Each row is a point on a tangle of strands that fork, close into loops and nearly touch. The rows are in no order.
(in the rows, 128 means zero)
Points whose rows are less than 57.5 apart are linked; no others are.
J767: [143 103 106 195 131 125  96 136 135 157]
J418: [142 167 136  39 126 121 146 103 157 136]
J332: [142 134  83 181 197  71 129 146  96 139]
J42: [118 156 103 143 125 138  92 112 103 147]
J8: [ 75 118 128 139  95 146  93 143 111 126]
J66: [147  88 149 165  97 143 135 179 143  91]
J755: [147 136 182  41 130  96 139 121 109 192]
J857: [122  89 148 161  73 151 113 181 128 108]
J170: [165 145  91 187 188  85 150 136 100 146]
J286: [140  91 148  89 126 156 108 159 115  86]
J906: [100 142 134 119  80 165 151  77 150 138]
J677: [188 173 158  84 103 115 170 128 120 169]
J635: [137 121 105 180 104 131 103 133 126 156]
J911: [177 128 131 137 104 165 133 161 131  69]
J235: [133 143 113 116 147 108 176  98 158 136]
J774: [139 108 157 113 107 159  94 161 102 105]
J494: [ 88  87 118 186  79 131 115 159 142 130]
J14: [154 100 125 191 158 122  77 141 144 147]
J732: [ 94 149 157  61 119 156 130  70 159 127]
J19: [118  88 143 138 121 159 138  81 135 155]
J386: [122 118  88 172 167  92  85 158 128 134]
J633: [126 187 103 142 132 107 151 135  96 125]
J991: [114 114 130 126 155 146  96  87 122 147]
J892: [130 172  86 155 119 113 143 125  97 131]
J961: [166 145  80 186 156 100 148 121 105 153]
J57: [114 153 144  51 126 133 142  79 175 131]
J224: [158 130 166  30 129  97 156 117 133 169]
J757: [150  74 128  83 131 156 123 147 140  74]
J654: [159  91 159 108 157 156  95 118 101 129]
J623: [ 79 144 165  72 104 167 132  76 139 123]
J7: [141  68 148 123 129 165 140 103 118 141]
J134: [101 122 116 127 157 132 117  83 139 144]
J660: [125 145 107 166 104 146  97 125 105 149]
J266: [ 97  90 140 174  73 143 114 173 131 122]
J853: [101 128 109 123 151 120 148  89 154 136]
J669: [153 153 145  29 125 107 152 111 146 151]
J416: [159 159 183  56 118 106 134 127 101 194]
J938: [128 103 152 120 151 151  86 107 104 137]
J783: [ 66 119 122 124 122 136  98 117 121 125]
J698: [159 130 124 107 104 168 119 166 133  62]
J20: [131 133  71 173 176  78 108 157 106 133]
J663: [180 167 175  85 101 106 157 130 111 189]
J720: [ 85 120  91 178  83 126 122 142 133 135]
J770: [101 103 153 122 102 148  92 155 104 115]
J877: [ 90 142  85 165  93 119 128 138 126 130]
J17: [167  67 155 105 148 161 124 120 119 127]
J458: [185 162 144 105 109 107 188 121 140 159]
J817: [162 113 165 175 173 127  79 167 134 101]
J201: [128 168 108 113 175 113 127  93 119 131]
J933: [142  47 138  91 121 157 146 143 138 101]
J119: [ 53 114 123 122 130 127 111 112 140 118]
J951: [179 109 156 175 174 135 116 162 136  85]
J545: [132 193 131 123 149  90 149 136  97 120]
J685: [193 111 139 170 156 147 141 150 144  74]
J193: [ 69 148 120 102 130  79 162 163 141  99]
J188: [120 167  99 126 153 129 105 104 102 136]
J123: [141 174 124 113 181  94 151 113 114 129]
J657: [148  79 155 169 125 138 129 179 156  89]
J473: [162 156 121 114 123 113 186 103 155 146]
J256: [ 48 131 106 103 124  89 153 135 158  98]
J808: [ 51 119 109 115 127 105 136 117 163 114]
J846: [186 119 128 168 131 158 147 150 143  69]
J676: [145 113 140 183 162 120  63 157 143 127]
J339: [ 77 168 107 120 112  94 156 152 122 101]
J12: [ 76 166  91 133 108 111 133 133 122 113]
J228: [ 83 144 150  99  78 174 143  83 133 127]
J684: [110 109 136 138 106 161 149  76 142 151]
J231: [145 152  75 181 130 112 142 123 111 150]

A piece is all that can be reached along the links. How many separate loops has the piece of each point below (a circle has one, a figure eight two, a Y none), and how many tips (points with one link)?
J266 -> loops 0, tips 2
J473 -> loops 1, tips 0
J188 -> loops 0, tips 2

Name the points in between on the shortest way along the links from the first point to the second, in order.
J17 / J906 -> J7, J19, J684
J877 / J657 -> J720, J494, J266, J857, J66
J119 / J720 -> J808, J256, J193, J339, J12, J877
J14 / J698 -> J676, J817, J951, J685, J846, J911
J808 / J757 -> J119, J783, J8, J770, J774, J286
